Each row is a point on a tangle of strands that fork, close into loops and nearly touch. The rows are in no order.
(in the rows, 128 means zero)
Two points are linked if the straight distance between their rows is under 118. Some points are linked to none.
bapaf: [220  95 124 106 105 155 121 137 152 160 114  57  83 142 161 167 152  77
 159 161 136 149 130 127 146 128 169]
fuf: [159 117 106  77 110 154 109 198 131 149 111 117 130 108 138 139 100 113
 111 116 136  95 159 101 182 135 154]
Siku: [129 111 145  76 131 107 170 151 141 108 120  76  93 142 193 161 123 132
 132 137 122 133  93 151 169 131 121]
zulap: [109 174 154 118  91 134 137  97 157 173 163 151 140 145 152 178 165 168
 161 153 110 154 107 164 130 132 136]
Sisa: [125 126 186 180 153  98 123 110 118 105 171 137 144 150 191 110 122  96
 156  58 101 115 149 118 103  62 144]
keru: [209 116 124 148 139 146  84  79 156 123 127  80 125 100 132 145 129 133
 163 143 145 158  74 138  98 100 167]
Nila: [168  69 148 125 132 143 158 148 121 109 142  78 104 133 162 115 121 120
 115 159 129 194 117 140 122 156 155]
roko: [103 151 115 205 123 168 122  91 121 108 129 135 131 141 128  97 133 110
 116  76 145 102 168 133  89 135 133]
sefo: [165  91 158 169 171 152 106 113 133  99 126  95 132 137 153  87 111 118
 146 101 120 148 111 125  84 160 181]
revif: [136 134 110 155 157 156  82 119 120 129 110  91 136 124 136 107 102 122
 138  80  81  89  55 109  95 129 142]
kazek: [ 65 150 136 116 114  86 120  69 155 126 134 151 118 121 119 132 125 149
 142 156  97 132 136 154 160 162 123]
vef: [177 104 124  86 119 151 133 148 105 118 149 107 118 164 115 172 116 150
  83 153 147 154 115 101 173 117 132]
Ruser: [144 100 103  90 129 114 170 175 155 173 103  90  93 139 162 160 111 105
  84  96 135 102 135 120 112 106 117]
gutak: [166 162  85 141  96 142 135  67 151 158 125 147 140 146  74 131 135 114
 119 127 138 129 133 125 130 124 120]
temub: [169 132  95 130 155 121 102 156  90 146  68 173 141 105  91  86 129  86
  69 135 128 139 148 128 148 152 127]
figu: [106 111 126  88 123 146 145 141  98 108 169 125 122 152  51 153 141 159
  88 127 158 129 167  94 145 110  71]
robi: [157 132  62  72 135 116 101 175  58 146 108 224 146 102 109 150 144 158
 132 163  97 138 112 101 167 139 101]
puv: [137 159 156 143 128  93 115 110 152 150 118  97 133  85 157 150 151 109
 143  93 104 143 105 179 138 107 141]
vifeb: [110 164 116 102 101 161 169 145 164 160 133 168 153 158 144 152 122 137
 110 129 172 124 145 125 100 121 110]
Debe: [174 129 103 144 153 119  62 116 113  83  91  99 138  88 103  82  82 116
 174 174  90 139  55 122 120 154 132]
Veviz: [131  95 180 125 117  99 171 169 156 136 125  78  98 140 139  80 101  59
 121 129 150 129 168 113 141 128 179]
dit: [129 118 130 146 143 140 113  97 146 133 128 126 149 130 189 122 124 119
 161  75  73 111 126 142  86 146 152]
koser: [113 138 110 121 116 174 148 145 141 126 121 172 166 146 116 107 103 121
  99 112 181 112 176 127 122 142 135]
taga: [ 98 137 140 163 142 145 111 168 113 107 129 130 149 126 138 135 114 157
  74  52 152 118 144 118  94 116 129]
Rol: [ 68 139 165 178 109 131 149  55 142 127 197 128 125 128 132 124 176 153
 178 123 110 131 153 150  97 112 138]
sef: [167 110 128 101 124 163 158 132 174 159 118  98  96 131 174 151 136 102
 126 124 164 133 131 132 148 135 165]
dep: [134 102 156 120 144  93 177  77 185 144 128 104 109 138 101 129 138 126
 118 139 172 163 125 148 133 131 119]
zoz: [128 104 110  30 112 120 169 164 154 167 144 114 111 143  92 175 157 111
 103 129 139 125 150 113 155 144  79]
Sosi: [ 76 163 124 167 126 181  49 123 100 132 145 168 148 106 147 126 123 185
 131 116 104 101 128 117 112 154 168]
golo: [176  72 112  82 123 123 125 132 126 121 126  97 114 121 128 137 121 133
 151 135 100 129 100 116 169 162 154]
Posez: [136  91 116 103 115 194 133 170 112 119 163 146 165 113  98 123  99 169
 134  95 152  92 182  81 105 124 141]
tazos: [142 120 114 104 126 131 144 168  95 161 140 130  95 139  70 108 164  87
  77 156 170 173 174 116 156 129  92]
ruv: [103 157 177 122 125 139 174  78 163 155 187 137 137 137 165 127 170 138
 178 139 121 162 136 159 109 128 127]
gani: [187 111 142 137 138 105 101 102 171  75 106  90 123 104 136 105 109 104
 147 187 152 184 111 159 132 127 149]
fegu: [248 118 116 117 129 139 101 122 156 109 120  71 106 124 135 178 140 122
 184 168 161 149  63 135 146  90 174]
Teb: [210 100 130 118 152 101 137  75 184 134 114  98 112 127 171 139 108  97
 171 138 119 111 105 144 120  73 155]
dov: [ 86  98 131 101 119 119 156 182 122 135 154  92 120 111 118 149 145 128
  79  72 119 126 174 117 112 115  91]
Giso: [ 78 175 141 159 107 105  94 108 129 115 133 152 161 140 142 135 121 115
 115 109  69 111 138 142 118 107 117]
fad: [225 115 108 117 137 138  89 134 153 138  84  51 106  75 138 152 128  96
 176 135 151 120  67 134 164 103 172]
Dis: [119 141 129 168 126 145 112  22 142  94 134 138 134 148 123 110  95 145
 141 156 134 134 139 138 125 139 139]
deba: [ 73 144 141 120 126 178 115 133 141 112 165 155 144 135 174 153 110 174
 144  81 135 101 176 129  96 142 124]
somo: [133 132  86 139 145 133  62 111  74 109 107 135 112 105 138 108 117 128
 135 150  58 133  86 129 122 174 100]
mifu: [137 172 159 111 121 107 134  79 175 166 140 104 121 115 148 166 171 125
 148 145 129 159  97 177 151 105 132]
fofo: [ 71 160 147 114 129 124 134 180  98  94 151 122 125 138 150 125 135 114
  90 144 134 163 131 148 147 142  72]
rur: [130 111 157 134 128 106 138 193 131 112 129  96 128 148 150 104  93  85
  86 111 132 130 156 116 168 124 166]
ripog: [ 64 189 140 152 109 155 140  97 119 133 169 135 128 126  65 115 176 138
 119 141 144 136 166 154 160 120  84]
serun: [ 92 159 155  55 149 171 168 156 169 155 164 113 150 184  93 120 146  96
 102 172 192 141 141 117 128 152  66]
golap: [104 175 124 151  99 157 143 109 107 135 168 148 137 148 110 130 157 145
 122 164 141 170 134 149 133 140 105]
Zosil: [182  76 167 152 167 144 118 127 146 139 127  92 121 136 146  76  81  75
 146  98 131  94 130  90  97  93 212]
fas: [183 112 124 139 153 122 112 130 152 127  74  66 108 103 162 140  91 108
 124 105 139 106  83 117 154 102 174]
kan: [113 137 139 102 126 110 145 190 122 110 120 103 110 126 146 122 110  90
  91 132 126 165 143 137 172 144 112]
foz: [150 121 154 115 135  96 121  93 156 107 140  69 110 128  92 122 172  73
 123 177 138 196 137 162 130 130  79]
nin: [ 97 156 113 139  92 121 139 136 104 124 134 164 151 115 142 133 106 194
 136 146 119 132  87 123 129 140 147]
munov: [132 124 148 217 151 132 107  64 121  80 124  99 117 142 128  99 125  90
 121  67 137 105 155 116 104  90 122]
mil: [126 161  93 109 109 120 134 126 139 154  93 144 116 109 147 151 134 114
 125 142 122 136 106 158 180 151 109]
Pupov: [ 71 124 190  84 153 155 197 180 171 131 168 120 156 158 107 132 143 122
 121  98 199  93 195 126  94  93  96]
Paf: [158  93 142 129 140 109 135 119 100  94 136  99 118 122 142 126 134 165
 130 173 125 203  77 145 136 157 137]
belug: [125 159 131 150 125 144 145 101 167 162 130 122 125 123 130 129 161  86
 114  97 156 149 154 166 117 126 124]
pizis: [ 98 105 188 104 142 132 184 120 152 126 151 130 140 167  86 109 137 117
 125  96 165 103 215 126 127 108 116]
fen: [119  94 126 130 153 121 118  99 148 101 107 143 129 142 101  88  82 128
 109  92 147  95 158  98 152 160 158]
Kigez: [ 93 118 139 117 127 164 129 160 139  98 149 165 179 117  86 151 101 181
 129  89 175  80 210 117  96 108 115]
Nebi: [153 140 144  86 125 161 184 131 163 164 150 140 131 159 173 144 109 125
 135 114 171 121 145 124 137  92 141]
rel: [124 145  86  86  83 167 150 187 121 153 134 183 159 113 130 172 124 171
 131 134 164 130 143 119  98 138  97]
fovo: [165 113 143 167 138  84 101  79 156  79  98  92 144 108 151 106 101 121
 177 158 105 151  98 147 102 108 159]
tonez: [119 121  95  64 110 128 157 197 116 155 128 172 141 127 126 161 154 150
 118 149 131 146 133 139 122 165  71]
lep: [196  77 146 144 139 124  74 174 116 131  95  29 102 100 129  89 119  72
 136 142  98 128  93 115 116 119 188]
mino: [186 123 114 116 129 153 112 148 129 165 115 116 152 120 118 143 116 159
 116  99 141 110  82 104 138 112 177]
Sumu: [126 134 140 131 120 164 154 130 151 154 165  86 103 131 106 110 169  44
 114 113 142 142 192 141 127 137 120]
dedaz: [152 115  98  86 153  97  99 141  73 130 109 203 156 123  87 115 148 151
 112 152  86 157 134 126 156 165 109]
Tupaz: [144  95 108 135 130 146 122 156 138 147 112 105 119 130 107 140 106 120
  64  84 140  83 176  81 116 110 147]
navas: [118 139 129 154 122 141 156  58 148 163 154 146 107 110 154 152 129 178
 144 122 162 139  96 143 108 116 152]
gan: [113 150 140  75 110 125 171 152 131 123 165 110 133 149 171 171 129 158
 143 147 122 154  85 141 155 118 100]
dulap: [ 56 135 133 177 103 127 126 117 113 150 136 171 159 127  96 152 161 218
 117 124 101 106 141 129  60 125 122]
dezo: [117 117  95 112 139 112 120 138 134 137  94 130 110 102 142 113 141 116
 101  79 111 108 152 137 139 190 115]
bet: [ 99 189 143 187  94 124 136  80 137 134 151 156 154 137 110 110 145 124
 136 193 125 160 130 159 132 123 140]
guzo: [ 72 168 153 138 107 104 194 112 144 122 145 145 151 155  96 112 123 122
 116 150 154 124 137 142 122 101  96]
mez: [ 60 128 170 158 149  85 154  47 169 131 153 155 104 151 173 141 102 164
 162 124 122 101 122 143 110 111 143]
Fopep: [166 111 105 121 157  77 125 116  78 114 101 143  97 119  83 103 131 128
  93 185 145 186 104 127 167 136 119]
Guneg: [169  65 106 102 127 144 106 183 107 164 112 100 116 143 110 134 116 127
  53 121 136 124 140  90 118 129 149]
bam: [129 172  83 137 134 154  74 171  76 141  77 132 135  91 148 130 109 156
 128 132 103  98  35 118 156 137 144]
lavu: [ 58 164 155 132 125 102 138  41 160 127 144 118 106 116  99 118 157 124
 159 168 136 155 129 170 143 159  98]
rosit: [ 87 153 122 140 130 169  76 119 118 141 140 160 141 102 151 112  97 166
 173 104  69  69  92  93  95 156 178]
mut: [190  85 103 129 100 114 156  76 124 108 161 109  95 104  91 128 135 138
 172 168 156 166  95 107 146 138 142]
Dumi: [ 33 175 194 188 133 149 176  97 130 111 169 132 105 160 110 127 175 135
 148 102 174  82 177 162  88  88  93]
Lut: [ 69 148 121 142 122 194  89 116  97  90 153 170 139 124 136 134 127 180
 130 115 139 105 189 123 119 170 134]
rap: [150  81 140 144 177 139 130 101 136 137 149 115 110 125 202 121 121 111
 172  54 109  98 129 115  91 117 160]
zevut: [200 120  98 118 149  84 114 149  92 108  89 128  88  94 119 116 142 106
 135 209 143 195  98 145 191 148 128]
Siler: [207  98  90 125 146 124 109 171 118 139  53  86 115 106 143 129 148 112
 120 160 120 154  76 144 151 148 142]
ranon: [224  81 121 124 146 122  82  87 160 105 106  60 110  84 106 115 103 107
 176 144 156 119  70 106  91  75 163]
tugu: [ 81 142 171 142 131 133 155  92 140  97 174 157 137 149 127 103 124 135
 147  91 150  97 188 125 138 104 139]
Gim: [181 130  93 112 131 128  92 113 113 146 101 143 109 116 139 148 186 125
 156 184 106 188  96 174 136 174 103]
kes: [206 133  88 115  97 143 124 124 127 143 117 121 127 119 150 173 169 138
 184 177 123 173  68 152 131 157 141]
nefof: [122 100  73 132 132 191 114 130  94 107 142 129 137 127 119 102 130 124
 110 101 115 101 173  94  91 160 108]
paba: [140 128 103 144 100 124 140 110 107 118 145 105 130  67 124  87 105 100
 165 112  94 119 115 100 157 122 153]
Bezif: [174  93 125  96 113 128 132  83 126 104 171 108 123 120 137 137 124 151
 192 143 110 152  98 114 142 136 164]
rut: [119 119 144 121 132  86 151 135 135 114  95 135 140 149 134 123  96 154
  90 130 139 145 100 145 133 128 132]
vana: [ 43 143 136  96 116 139 151 118 166 147 165 160 143 107  87 168 153 174
 147  88 141  83 182 137  95 118  81]
dogur: [149 147  62 140 110 116 107 155  72 136  98 123 102  89 144 141 140 146
 136 149 101 134  49 128 160 134 117]
Nura: [106 138  90 131 130 111 120  99 112 146 110 180 123 108  79 117 138 154
 102 138 145 133 134 128 151 155 113]
tal: [ 97 123 111 125 130 132 107 186 119 142 109 165 182  96 133 140 102 189
 125  87 114  81 114 118  68 132 133]
dem: [ 89 128 144 170 111 143 160 139  79  77 148 152 180 150  77  85 136 163
 122 112 126 102 180 118 111 120 124]
guti: [131 132  62 134 151 144  67 122  52 108 105 176 147 122 103 105 122 153
 111 144  70 116 104  98 107 155  94]
zib: [172 109 106 117 111 122 146 137 122 132 112 100 124  90 157 105  90 103
 195 123  99  86  72 102 163 101 173]
tepu: [179 139  90 103 150 152  67 154  64 125  79 157 149 123 133 106 124 158
 181 175  69 137  48 129 148 172 148]
gez: [113 124 167 171 155  75 175  38 154 145 174 160 103 136 175 113 111 136
 189 134 138 109 128 139 105  65 127]
ratu: [ 90 129  78 139 146 149  80 116  89 102 121 165 145 128 106 118 125 157
  99  85  99  97 142 104 100 162  96]
lan: [150 148 101 142 140 154  62  96 145 153  66 121 131 117 147 135  97 164
 197 164  79  85  18 146 113 150 181]
mur: [150 129  97 112 154 151 105 138  55 129 147 174 116 138 101 133 153 157
  82 157 165 190 127 114 170 142 105]
vug: [164 122 117  93 133 124 150 156 120 162 112 113  99 138 140 145 189  97
 113 174 124 193 109 173 142 172  88]
pas: [197  64 125 110 102  91 155 109 148 115 152  54  77  97 119 136 124  98
 173 173 140 168 106 108 133  92 147]
lafi: [121 175 109 164  91 123  91  86 135 142 111 116 111  83 177 144 134 115
 177 160  80 112  83 153 119 132 149]
betiz: [115 175  90 184  77 126  97  65 132 162 122 156 110  97 123 155 134 140
 160 199  87 132  81 131 122 127 142]
bipe: [190  98  74  69 144 155 114 195  97 173 117 158 103 113 113 150 151 136
 103 142 162 146 131  97 170 174 148]
Limek: [153 133  98 167 135 102 100 123 112 130  72 145 161 125  91  81 109 100
 102 127 102 117 112 127 115 145 136]
tegid: [124 129 166 153 139  79 133  81 147  97 147  81 122 134 113 108 145  86
 138 124 108 175 139 163 135 106 100]
Fozo: [176  98 194 123 177 101 169 100 185 170 159 131 117 130 179 113 122  78
 178 104 150 122 172 138 129  69 165]
somu: [168 113  98 109 179 142  61 142  75 104 102 127 126 112 108  74 106 118
 147 148  74 140  79 113 143 177 141]
Nuz: [120 151 155 164 138 113 128 114 128 120 145 158 157 129 195  98  80 129
 170  95  91  77 109 110 110  67 152]
kize: [130  83 141 149 144 120 195  94 137 122 137 119  91 122 153  97  76 110
 135 114 166 122 145 101 121 136 171]
Mif: [ 88 155 154  87 156 135 161 138 142 152 139 118 139 164  67 128 159 119
  68 141 184 150 147 140 127 124  56]
bilaf: [183  99 125 142 185 108 119  97 161 124  80  82  97 126 196 136  78 101
 169 105 125  76  73 135 105  73 152]
terit: [134 156 100 102 101 133 107 138 134 118 101 156 169 151 159 151  69 149
 145 126  77  57  99 129 144 122 143]
vit: [158 102 108  87 154 122 115 174  61 129 134 128  95 150 122 163 148 143
  58 164 150 181 107 103 159 127  93]
Tate: [ 67 162 128 113 129 134 119  86 158 131 129 175 136 150 105 165 107 189
  93 127 155  95 146 141 125 121 104]
Ropog: [111 151 121 136 119 155 106 187 126 118  91 185 191 123 136 125  81 138
  97 111 151 117 150 119 124 150 125]
dipu: [134 156  99 139 125  83 113  98  92 113 110 148 113 119 102 109 143 116
 104 189 123 192 108 160 160 140  74]
bem: [ 37 155 192 169 143 132 168 132 123  77 125 149 151 200  75  90 159 132
  92 108 177 100 179 161 105 137  71]
toso: [140  97 134 105 111 146 165 145 122 181 168  78  87 135  76 131 168  93
  97 133 160 152 187 108 154 124 127]
Kodil: [104 140 129 157 109 118 116 112  95 102 145 135 149 121 125 106 133 130
 128 119  71 146 134 135 110 149 120]
mapek: [177 130 129 150 113 141 144  67 134 131 150 124 155 138  92 109 112 105
 143 136 134 122 147 119 151  75 150]
budob: [191  92 131 126 145 100 117 117 140 155  99  82 131 129 103 150 148 126
 112 108 116 160 105 141 125 119 154]
saged: [181  75 100 113 123  83 167 149 152 141  59 104  90 145 119 112 100  99
 100 153 127 125 116 134 126 139 130]
Dalam: [130  98 152 169 166 134 141  79 127 117 158  90 110 151 127 117 111 117
 109  77 163  91 156 104 131  63 129]
zafe: [ 93 137 124 107 130 120 126 224 112 111 111 172 167 111 125 121 105 120
  81 103 159 131 190 120 115 144  93]
vaz: [158  95 156 150 168 135 126 126 135 112 122  97 121 112 158  67  49  98
 193  91 120  80  66  86 117 106 184]
nosa: [111 134 136 189 133 117  80  47 149 142 113 143 136 120 133 123 129 156
 174 147  58 102  89 120  72 135 181]
Nav: [148 114 129 102 142  86 115 158  90 116 123 144 160 141  88 108 152 128
  89 119  80 154 151 137 162 137 101]
buto: [ 59 185 155 182 111  92  98  53 155 120 144 142 117 144 139 147 128 119
 121 138  93 101 130 144 130  86 121]
lev: [142 141 133 136 106  99 158 105 150 121 101 120 136 134 185 152 107 146
 176 158 109 114  66 164 137  91 151]
Vol: [129 117 120 165 142 124 110 122 110  98 106 147 157 137  84  59  76 112
 126 101 113  95 134 102 116 155 160]
Rizut: [131 149 108 152 125 125 102 184 104 115  76 112 133 101 172 119  90 134
  94 122 128 124  72 124 166 128 153]
zato: [ 85 113 136 153 116 101 131 162 137 126 115 141 158 103 151 126 130 158
 137  46  97  93 123 130  68 150 139]
zetu: [131 123 103  83 108 130 160 192 146 176 114  98 125 111 156 176 171 121
 102  98 118 111 119 141 129 123 104]
Vagel: [122 162 136  81 138 133 144 131 139 165 154 100 108 152  94 167 186 135
  97 143 169 176 100 148 150 120  74]
zogo: [ 76 173 109  81 129 116 126 151  92 146 142 207 136 137  76 137 170 149
 102 181 134 157 150 136 124 138  34]
vur: [185 111 144 155 144 116  67 120 141  94  89  74 141  74  88  59  95  82
 176 136 112 126  79 116 100 137 176]
dinel: [ 38 172 117 169 108 101  99 107 140 151 107 172 107 120 132 159 123 171
  93 151  97  96 105 135 113 129 129]
divo: [124 157  89 161  90 158 112  54 135 153 132 177 137 129  98 137 132 163
 147 150 107 113 117 113 103 135 144]
Gugos: [168 104 178 175 130  99 121 135 142 129 120  70 136 111 123 100 142  66
 120  88 125 160 146 134 116  84 162]
Pibi: [115 142  57 109 101 115 113 157  65 132 114 186 113  98 126 142 124 154
 128 172 101 141  85 102 154 147  97]
Rakig: [ 45 179 145 117 115 115 139 158 138 102 132 145 144 139 160 155  99 141
 105 114 139 128 125 140 128 130  84]
zede: [152 128  92  48 145 128 141 188  89 177 124 203 111 119 104 152 183 138
 125 164 164 169 135 121 159 174 103]
Rok: [ 31 178 179 173 108 137 100 132 130  54 138 171 160 164 130 132 137 131
 137  77 150  78 205 126 118 120 101]
kufi: [ 61 167 143 209 115 134 102 123 124  69 108 159 143 146 125 102 131  95
 122  52 157  83 183 109 124 122 121]
Kolu: [ 64 161 136 116 131 119 145 163 118 135 124 188 168 151  61 109 158 142
  94 154 143 138 183 147 106 136  42]
noru: [ 94 103 138 141 129 124 157 202 104  95 125 141 129 141 111  94 119 101
  78 108 156 140 196 114 112 168  93]
rega: [129 121 179  80 140 147 178 155 165 154 157 101 131 183 129 120 145  84
  96 167 159 175 141 135 126 150 113]
Duzag: [ 54 149 116 162  95 122 101 140 110 140 126 170 171 108 120 132 105 188
 118  99  93  81 111  97  76 107 131]
Nozes: [ 64 162 108  85 102 121  68 175 116 139 120 204 162 102 127 178 142 191
 116 168  91 120 141 138 125 153  97]
kop: [135 126 102 135 125  99 125 101 148 126  99 118  96  91 130 114 129  91
 135 129 123 137 130 151 153 167 133]
bavoz: [ 67 135 155 196 107 159 132 125 102  94 147 169 164 153 106 115 138 203
 135 113 127  93 175 127  63 128 134]
tabig: [ 20 162 176 199 129 152 154 115 135  82 159 168 115 170 165 131 139 148
 141  89 179  68 185 134  61  81 102]
losop: [ 31 138 177 133 117 138 108 169 137  73 140 178 177 142  92 142 124 156
 137 102 176  85 218 141  97 110  93]
levut: [179  70 148  69 110 121 153 177 130 157 139  87 104 132 134 149 142 117
 129 142 109 138 135 101 169 137 168]
Nup: [120 116 149 143 120  84 141 125 125  88 133 109 146 141 133  99 112  86
 130  95  88 134 147 132 119 133 117]
Zaviz: [215  96 101  94 100 127 153 162 142 138 117  78  96 159 156 178 173 108
 176 172 128 158  90 141 149 143 126]
daru: [125 144 109 112 111 156 112 112 141 143 148 134 147 125 161 152 136 141
 132  67 101  94 151 131 116 122 124]
Lirif: [109 157  88 115 136 122 132 141 100 156 105 178 102 102 138 122 171 135
  97 149 133 165 132 146 150 179  90]
vodut: [132 131 139  97 113 136 189 141 145 147 143 149 157 173 116 109 154 112
 122 176 142 193 130 152 114 165  87]
mesim: [ 20 161 152 132 138 116 143 134 138 108 128 175 163 174  47 122 169 153
 105 143 164  84 187 165  87 146  48]
fim: [153  92 105 119 141 136 156 147 133 125 104 103 107 118 178  93  56 104
 163 106 116  70  93  79 129 131 183]
bubog: [198 104 135 131 129 128 162  54 168 139 135 132 134 148 147 115 103  92
 172 128 133 110 146 114 117  77 150]
Buti: [122 132 141 146 139 145 155  78 132 113 179  98 118 155 121 154 140 149
 101  99 154 140 138 122 137  82 111]
fav: [131 104 101 131 141 114 125 157 144 129  90 106 110 131 150 140  85  98
  77  64 129  80 126 109  98 121 128]
res: [171  97  95  79 136 150 101 201  98 162  90 108  90  99 133 134 129 126
 117 140 124 116 125 102 190 170 178]
dafed: [146 155  91 122 151 161  71 116  68 141 136 193 154 137  92 153 172 190
  98 144 117 159 110 122 135 145 121]
migen: [165 134 118 176 118 125  89  74 126 137 104 148 143 127 111 135 136 184
 150 183 100 166  63 150  94 147 154]
Div: [182  76 138 153 138 125  96 125 135 140 119  66 111  98 110 104 133  79
 116 107 110 133 132 113 113 123 171]
guge: [134 163 107 119  85 143 110 135  90 144 181 141 133 115 107 183 182 178
 134 148 110 164  85 122 162 117 109]
petaf: [125 171 118 143 124 174  69 102 128 172 114 145 137 106 130 131  94 169
 176 144  70  74  31 101 106 128 188]
siluf: [179  68 124  93 118 104 171 139 161 139 106 101  99 175 153 121  78  84
 119 138 129 107 133 104 139 107 160]
los: [181  67 163  88 121 106 154 119 147 150 170  60  79 123 144 132 134 102
 156 145 130 147 148 107 161  96 171]
Nulu: [137 133 122 124 134 146 126 141 128 110 119 148 159 130 181 113  65 134
 171  93 103  55  94 101 122 108 165]
bune: [178  80  88 108 133 114 130 174 120 164  68 120 117 118  92 103 108 116
  91 117 116 104 106  99 128 157 146]
lel: [209  74 121 130 122 124  82 166 111 124 102  28  81 115 140 129 125  73
 123 196 109 164 114 114 137 115 157]
Vik: [120 107 166  77 147  90 155 189 152 128  99  62 101 160 153 139 120  87
  87 137 127 146 122 154 165 149 119]
Kam: [165 113 153 152 146  97 114  94 140 104 101  96 131 120 195 129 100 155
 203 148  86 112  49 146 100  85 161]
vabik: [ 41 138 187 157 143 117 157 160 138  79 132 116 137 183 125 106 130 102
  91  84 174 120 175 133 107 111  83]
tazes: [174 122 106 133 144 149 103 189 111 134  60  74 118 116 141 122  88 116
 135 133 131  95  50 113 175 117 186]
Miv: [128 137 152 196 141 108  70  54 139  65 118 113 129 126 135  93 108  79
 155  95 105 112 129 134 105 131 141]
Bogaz: [148  86  87 105 125 147 121 129  86 111 142 137 119 130 112 109 113 134
 114 130 109 138 129  99 138 170 126]
pon: [ 76  97 151 142 123 135 140 184 107  71 143 119 136 144  97 109 125 105
  91  61 134  88 216 105 108 133  95]
pudi: [143 152 103 117 115 137 143 134 137 132  74 133 149 146 174 170  95 163
 164 138 114  89  71 135 168 105 143]
tezug: [134  94 192 120 139  97 182 145 178 158 149 120 108 145 154  96 113  70
 153  81 152 111 198 117 136 115 167]
kaga: [143 175 117 159  93  88 124  78 130 123 114 135 146 103 101 104 140  98
 134 190 112 175 115 150 138 126 113]
Vulod: [157 125 134 118 146 112 134 123 108 123 146 108  99 118  72 102 176  75
 100 185 159 212 150 143 162 144  91]
dab: [ 65 167 104  91 126 118  99 134 107 144 137 199 146 140 115 169 167 152
 112 172  64 139 142 155 117 156  64]
pabe: [140 133  81 116  99 181 135 163  97 137 151 168 160  97  60 136 138 156
 111 114 164 100 193  94 113 116  97]
Kifa: [ 59 156 183 219 140 128 144  69 133 100 162 123 109 140 153 114 163 126
 156  93 143 117 156 153  89 101 132]
Duf: [ 88 103 168 152 137 119 169 173 130  89 147 110 111 154 143 119 116 106
 108  61 155 109 199  97 102  95 127]
ves: [131 114 129 155 144 109  97  78 141  74 119 100  97  94 134  86  92  77
 148 121 129 126 133 124 149 155 149]
binat: [ 80 130 181 130 141 120 196 188 150 135 166 130 133 138 159 128 114 115
 120  70 189 106 175 117 104  70 129]
pegik: [ 48 155 136 168 106 104 152 115 137 111 134 171 146 119 133 137  97 172
 124  90 137  75 147 114  93  92 128]
Dimo: [ 49 137 160 117 129 112 153  91 156 118 151 175 126 141 168 141 115 177
 151 127 121 109 131 149 120 163 140]
bege: [ 80 159 111 160 114 148 113 107  87 135 140 181 142 111  54 110 178 166
 105 141 127 114 177 130 145 142 109]
Nefug: [118 123 138  97 135 134 143 108 116  93 168 120 124 162 102 141 131 161
  87 139 145 162 136 120 173 126 100]
bot: [ 79 112 137  69 128 136 151 178 150 136 158 116 142 131 136 177 145 140
 105  97 141 124 165 136  86 123  46]
zek: [103 170 121 135  90 139 107 122 100 151 172 190 140 142  97 164 184 181
 135 197 120 169 119 136 150 145 111]
Pama: [194 106 110 109 135 117  98 165  80 135 111 107 143 123  95 116 136 104
 102 145  74 160 117 118 158 114 127]
Zaf: [134 142 118  70 135 135 147 133 117 161 156 154 111 153 115 169 196 141
 112 176 155 192  95 155 132 166  62]
Dur: [ 68 188 122 174 101 108 102  81 170 157 111 139 111 114 179 166 123 135
 131 147 100 103 101 150 129 113 147]
fomad: [ 99 101 154 109 147 132 180  90 158 114 160 146 125 138 158 120  98 160
 150  96 144 111 152 111 122 136 151]
Difel: [145 131 102 104 142 151  98 198 106 139  98 154 133 109 114 105 108  84
  80 120 144 125 168 109 177 152 149]
tov: [209 132 110 149 106 148 121 122 100 131 136 120 137 120 100 122 148 119
 123 169 146 197 102 125 147 127 132]
Leso: [143 155  95 113  94 168 113 123 111 159 164 118 131 116 138 168 162 136
 123 102 100 146 130 135 148 118 105]
dom: [ 45 153 174 132 131 101 180 144 154 115 146 141 133 137 172 140 110 143
 123  75 152 106 136 126 107  82 103]
Gezib: [ 85 126 134  49 134 122 162 120 167 140 163 121 112 136 122 158 147 127
 119 107 128 121 155 135 138 142  71]
Dimut: [197  79 163 120 135 120 128 138 158 104 115  54 118 125 171 130 114 111
 146 173 156 174 115 161 148 126 178]
zar: [146 129 177 172 146  96 123 108 150 129 136  91 134 109 178 124 120 104
 145  82 126 131 121 140 129  82 165]
Ramir: [156 108  91  57 113 127 156 221 122 181 114 121  95 133 124 180 174 116
  96 147 136 145 130 125 144 149  90]

A piece is all that can be reached along the links. How many separate loops has the piece of each point below (a circle has one, a figure eight two, a Y none), and how many tips (points with one link)?
zato => loops 0, tips 12
deba => loops 0, tips 7
somo => loops 1, tips 2
Dimut => loops 0, tips 6
Giso => loops 0, tips 4

A fork is a point with three links, a tip a point with one. Leave the first point through the second and follow the links. Name the first fork or tip that comes.
Paf / Nila => Nulu
Vagel / Zaf => vifeb
Pama / Nav => fas
Sumu / toso => Dur
Dur / buto => belug
fen / Vol => tonez
